Each row is a point on a landscape with many valleys, with its height.
From any point a ball rolls to the lowest of the 2 points nearest to it. It stops when none of these is lower. Distance is the straight distance between rows; heights are no part of it.
<541> h=3.22: [-2, -15, 29, 13, -19, 0, 16, -4, 14, -8, 0, -1, -6, 12, -15, -13, 11, 12, 15, -24]
<412> h=2.95: [-7, 28, 3, -32, 17, 15, 3, -12, -5, -15, 21, 10, -16, -37, -17, -1, -13, 17, -11, -7]
<329> h=2.50: [-10, -23, -12, -19, -15, 28, 38, 30, -5, -2, 44, 16, 1, -6, -6, -12, 20, 12, -14, 3]
<45> h=3.59: [-3, -3, 15, 21, -19, -5, -9, -1, -2, 10, -2, 20, -13, 29, 3, 0, -27, -17, 10, 14]
<41> h=4.83: [1, -13, -18, -1, 13, -46, 9, 16, -19, 6, -30, 8, 7, -3, 6, 25, 3, -41, -24, 0]
<340> h=3.84: [-3, 7, -2, 11, -22, -10, 8, 15, -10, 21, -12, 49, -4, 16, -6, 35, -12, -27, -30, 7]
<197> h=4.26: [17, -6, 27, 16, 21, -13, -4, -15, 16, 11, -20, -32, -8, -16, 12, -3, -14, -19, 21, -46]
<190> h=2.41: [-4, -8, 18, 15, -28, 26, -4, -9, 12, -8, 18, 24, -17, 12, 2, -22, -11, 20, 20, 13]
<154> h=1.41: [-12, 29, 14, -8, -19, 27, -7, -3, -14, -13, 37, 15, -17, 16, -12, 0, -9, 25, 1, 24]
<373> h=5.17: [19, -21, -11, 20, 14, -17, -17, -19, 6, 3, -17, -8, 13, 5, 21, -12, -6, -9, 19, -3]
<90> h=4.82: [3, -16, -9, 37, -8, 15, -9, 5, 11, 17, -18, -31, 16, 33, 28, -4, 14, 1, 13, 17]
<48> h=5.14: [-23, 14, 3, 1, -25, 27, 15, 17, 0, 11, 14, -8, 4, 25, -10, 8, 11, 18, -19, 40]
<705> h=4.62: [-17, 0, 4, -1, -29, 14, 24, 14, 8, -8, 21, 1, 8, 19, -11, 0, 31, 22, -10, 13]
<282> h=3.80: [-18, -11, 1, 8, -13, 0, 23, 29, 3, 41, -27, 10, 1, 0, -4, 20, -16, -21, -13, 27]
<275> h=1.81: [-9, -11, -9, 13, -28, 18, -16, -11, 13, -21, 20, 36, -17, 26, 5, -20, 1, 10, 5, 33]
<53> h=3.70: [17, 13, 9, 0, 3, -19, -27, -21, -4, -32, 6, -24, 8, 10, 18, -15, 19, 17, 39, -45]
<378> h=5.72: [1, 28, -14, 2, 21, -8, -20, -14, -19, 9, -2, -27, 25, 15, 25, 27, -1, 4, 0, 37]
<575> h=1.76: [-23, 32, 28, -13, -19, 23, 19, 5, -10, -1, 34, 2, -8, 9, -15, 11, -4, 23, -4, 5]
<632> h=4.03: [12, -4, 2, 9, 28, -11, -2, -5, 14, 30, -31, -30, 0, -25, 10, 6, -23, -28, 5, -20]
<474> h=3.85: [25, -16, -15, 4, 13, -17, -22, -29, 1, -38, 5, 0, 3, 7, -4, -33, 15, 18, 14, -20]
<671> h=1.44: [-13, 25, 9, -1, -20, 12, -13, 4, -18, -9, 27, 17, -15, 43, -14, 15, -9, 1, -7, 41]
<771> h=3.41: [1, -13, 38, 21, -15, -4, 6, 4, 15, 1, -17, -25, -3, 16, -6, -13, 4, 0, 31, -53]
<648> h=3.44: [-3, 21, 9, -32, 24, 1, 3, -9, 2, -20, 4, 17, -14, -55, -15, 2, -21, -12, -19, -18]
<660> h=0.87: [5, 23, 32, -15, 24, -16, 7, -7, -4, -16, 0, -33, -11, -24, -14, 13, -6, -22, -19, -31]
<698> h=3.37: [15, 19, -19, 3, 23, 4, -30, -19, 0, 26, -8, -25, 5, -13, 20, -8, -33, 5, 13, 11]
<256> h=3.94: [3, 20, 6, -3, 10, -15, -11, -17, -24, -19, 9, -28, 18, 22, 15, 12, 19, 9, 7, -4]
<284> h=1.90: [1, 26, -4, -24, 35, -23, -3, -10, -14, -10, 1, -18, -1, -23, -9, 14, -9, -23, -24, -5]
<176> h=2.22: [-20, 9, 7, -27, 13, 19, 34, 20, -1, 6, 21, 23, -11, -36, -3, 17, -20, -11, -12, -10]
<172> h=2.49: [-1, -1, -21, 20, -10, 5, -25, -11, -1, -24, 12, -18, 5, 44, 23, -13, 23, 18, 4, 27]
<501> h=3.40: [1, -24, 3, -16, 11, 13, 26, 9, 18, 10, 4, 10, -9, -51, -5, -9, 3, 2, 2, -26]
<849> h=6.53: [21, 8, -16, -1, 16, -30, -35, -32, -17, -30, 17, 18, -2, 14, 13, -9, -9, -6, 12, 6]
<23> h=3.56: [14, 1, 19, 18, -5, -5, -21, -6, 11, -4, -7, -28, 3, 11, 12, -21, 3, 11, 46, -51]
<901> h=1.58: [-20, 20, 32, -25, 5, 5, 28, 6, -2, 3, 13, 8, -14, -26, -20, 26, -11, -18, -19, -9]
<104> h=3.05: [-4, -3, 28, -11, -11, -17, 7, -12, -10, -25, 20, 37, -12, 24, -25, 18, 8, -16, -2, -4]
<479> h=3.97: [14, -17, 7, 3, 7, -24, -13, -26, -20, -52, 10, 2, 5, 25, 0, -12, 29, 3, 10, -21]
<844> h=3.77: [12, -43, -21, -11, 1, -20, 11, 1, 12, -18, 1, 35, 2, -23, -11, -17, 21, 1, -3, 0]
<690> h=3.96: [-4, 18, 1, 11, -19, 6, -23, 10, 5, -2, 5, -37, 12, 33, 7, -17, 9, 21, 26, -13]
<809> h=6.09: [-9, 15, 20, 7, 3, -4, 8, 7, -13, 15, -14, -47, 20, 18, 11, 22, 13, -6, 8, -20]
<580> h=6.03: [-7, 10, 6, -3, 1, -3, 7, 20, 1, 8, -15, -39, 11, 6, -15, 6, 21, 3, 0, -26]
<115> h=3.53: [5, 19, 12, 5, -8, -4, -10, -8, -14, -10, 14, -26, -3, 28, 0, -3, -2, 17, 13, -3]
<578> h=2.09: [-5, -47, -13, 2, -21, 24, 30, 21, 19, 1, 26, 27, -2, -4, 7, -25, 19, 5, 0, 5]
<171> h=3.12: [-10, -26, -4, -9, 5, 32, 36, 29, 12, 27, 4, 13, -5, -41, 7, -6, -16, 2, 5, -12]
<664> h=0.81: [-24, 22, 46, -11, -13, 7, 36, 9, -1, 9, 18, -6, -13, 0, -23, 24, 2, 0, -8, -14]
<78> h=5.04: [15, -24, 2, 37, 0, 0, -19, -14, 12, 15, -26, -18, 18, 21, 40, -4, 4, -6, 33, 9]
<444> h=4.57: [0, -3, -24, -10, 16, -31, 5, 20, -7, 19, -30, 4, 0, -29, -5, 15, -11, -24, -29, 6]
<873> h=5.18: [1, -15, 15, 13, 17, -17, 4, -8, -10, 25, -39, -25, 25, 5, 32, 29, 17, -31, 14, -3]
<745> h=4.39: [-3, 14, -15, 18, -13, 20, -12, 16, 10, 15, -6, -39, 16, 30, 7, -8, 11, 21, 3, 11]
<465> h=5.45: [16, 13, -31, 4, 21, -6, -29, -18, -6, -7, -6, -26, 33, 8, 27, 5, 19, 17, 6, 24]
<914> h=1.65: [2, -20, -19, 27, -20, 15, -18, -4, 21, -18, -2, -10, 0, 33, 8, -31, 25, 22, 7, 7]
<585> h=2.52: [-3, 5, 17, -2, -21, -1, -12, -7, -11, -29, 32, 35, -14, 44, -15, 14, 5, -5, 0, 23]
<127> h=4.48: [2, 2, 48, 6, 5, -3, 12, -8, 16, 8, -13, -19, -24, -20, -11, 1, -22, -16, 10, -43]
<600> h=6.39: [5, 29, -26, 2, -10, 9, -39, -5, -19, -6, 6, 40, -11, 12, 6, -1, -36, 3, -13, 26]
<65> h=5.02: [1, -12, -1, 2, 25, -35, 9, 1, -12, 10, -34, -14, 16, -8, 20, 27, 3, -45, -5, -9]
<642> h=3.95: [14, -41, -27, -12, 1, -14, 8, 6, 6, -26, -2, 9, 8, -12, -15, -12, 48, 20, -7, 5]
<385> h=3.57: [-6, -6, 23, 12, -33, -5, 12, 9, -1, 14, -2, 56, -10, 21, -4, 25, -18, -29, -11, -8]
<281> h=5.83: [-8, 21, -3, -18, 8, 2, 9, 34, 4, 20, -15, -44, 6, -19, -25, 13, 22, 12, -13, -16]
<188> h=2.33: [5, 17, 9, -19, 9, -7, -10, -25, -8, -30, 18, 5, -14, -9, -22, -13, -1, 18, -2, -14]
<841> h=4.13: [0, -15, -23, 5, 2, 5, 5, 24, 6, 47, -40, -7, 3, -22, -3, 1, -23, -14, -8, 18]
<741> h=3.73: [4, 1, -1, -20, 17, -17, 1, -8, 8, -20, -6, 41, -17, -51, -11, -4, -17, -20, -13, -28]
<908> h=4.17: [9, 10, 25, -5, 2, -26, -10, -26, -36, -45, 20, -7, 1, 30, 11, 11, 24, -4, 16, -17]
<293> h=5.95: [-2, 28, 6, 4, 17, -4, -6, -5, -13, 23, -14, -46, 24, 10, 22, 31, 5, 2, 4, 6]
<639> h=0.66: [-8, -22, -24, 17, -26, 29, -9, -5, 28, -7, 4, 11, -9, 22, 9, -28, 19, 25, 3, 34]
<350> h=4.22: [2, -8, -20, -14, -9, 1, 13, 7, 5, -22, 14, 0, 11, 0, -18, -10, 42, 30, -11, 7]
<760> h=5.36: [0, -31, -7, 19, 7, -5, 11, 21, -6, 27, -34, -31, 22, 13, 14, 15, 19, -23, 0, 12]
<280> h=5.28: [26, -4, -33, 14, 28, -7, -31, -19, 9, 6, -20, -20, 28, -3, 32, -9, 11, 7, 20, 12]
<210> h=5.67: [-20, 12, -21, 0, -12, 24, 1, 16, -2, 19, 1, 0, 8, 16, -3, 5, -7, 5, -20, 56]
<215> h=2.31: [6, -43, -2, 9, -23, 13, 13, -7, 29, -19, 16, 32, -2, 1, 2, -33, 24, 13, 13, -1]
<720> h=2.67: [-20, -4, -8, -19, 3, 30, 33, 21, -6, 2, 35, 28, -1, -17, -2, 3, -10, 2, -10, 2]
<898> h=2.85: [12, 17, -6, -7, 20, -4, -22, -21, -8, -4, 6, -10, -8, -10, -3, -14, -23, 6, 3, -3]
<758> h=3.36: [-7, -3, 30, 7, -14, -13, 4, -4, -2, 1, 0, 31, -16, 17, -15, 11, -16, -24, 3, -4]
<751> h=3.45: [-14, -23, 6, 1, -14, 21, 37, 26, 12, 35, -4, 9, 0, -17, -1, 6, -3, -4, -2, 11]
<463> h=1.74: [11, 16, 20, -17, 15, -15, 0, -16, 4, -27, 4, -17, -14, -23, -20, -7, -1, 1, -6, -40]
<579> h=3.62: [19, -42, -10, -13, 10, -10, 13, 1, 20, -5, -4, 13, -4, -46, -17, -17, 22, 9, 4, -25]
<827> h=3.89: [1, -4, -11, 17, -10, 10, -17, -3, 6, 18, -10, 12, -4, 9, 8, -17, -31, -3, 7, 24]
<731> h=3.92: [8, -19, -14, -15, 3, -23, 13, 4, 4, -11, -6, 54, -5, -38, -5, -1, 1, -15, -14, -16]
<529> h=4.95: [-9, 11, -6, -20, 16, 2, 12, 14, -3, 22, -16, -7, -6, -37, -14, 15, -16, -11, -21, 11]
<535> h=6.47: [20, 13, -28, 8, -7, -17, -41, -18, -17, -19, 8, 46, -8, 15, 8, -6, -24, -4, -11, 9]
<863> h=3.75: [10, 1, -17, 12, 20, 5, -12, 0, 8, 45, -29, -23, 4, -17, 11, -9, -33, -11, 5, 4]
<252> h=5.39: [-8, 20, -11, -23, 12, 22, 13, 20, -3, 27, -6, -25, -1, -35, -17, 10, -1, 15, -22, 9]
<207> h=6.05: [-9, 6, -37, -8, 2, 24, -9, 10, 0, 9, -3, 16, 7, -12, -3, -10, -15, 18, -15, 43]
<244> h=6.24: [-5, 21, -35, -8, 2, 7, -15, 5, -12, 8, -11, 34, 1, -14, 0, -1, -31, 4, -22, 22]
<572> h=2.90: [-2, 1, 17, 1, -11, 14, 8, -6, 8, 4, 5, 5, -8, -3, -13, -12, -7, 17, 6, -5]

For each start below, name the point where the ball stops.
<210> | <171>
<741> | <660>
<53> | <639>
<197> | <660>
<293> | <115>
<841> | <660>

For each start below, name every point that the ball comes to, in order.
<731> | <741> > <648> > <412> > <188> > <463> > <660>
<809> | <293> > <378> > <465> > <280> > <373> > <78> > <90> > <745> > <690> > <115>
<535> | <600> > <244> > <207> > <210> > <48> > <705> > <350> > <642> > <844> > <579> > <501> > <171>
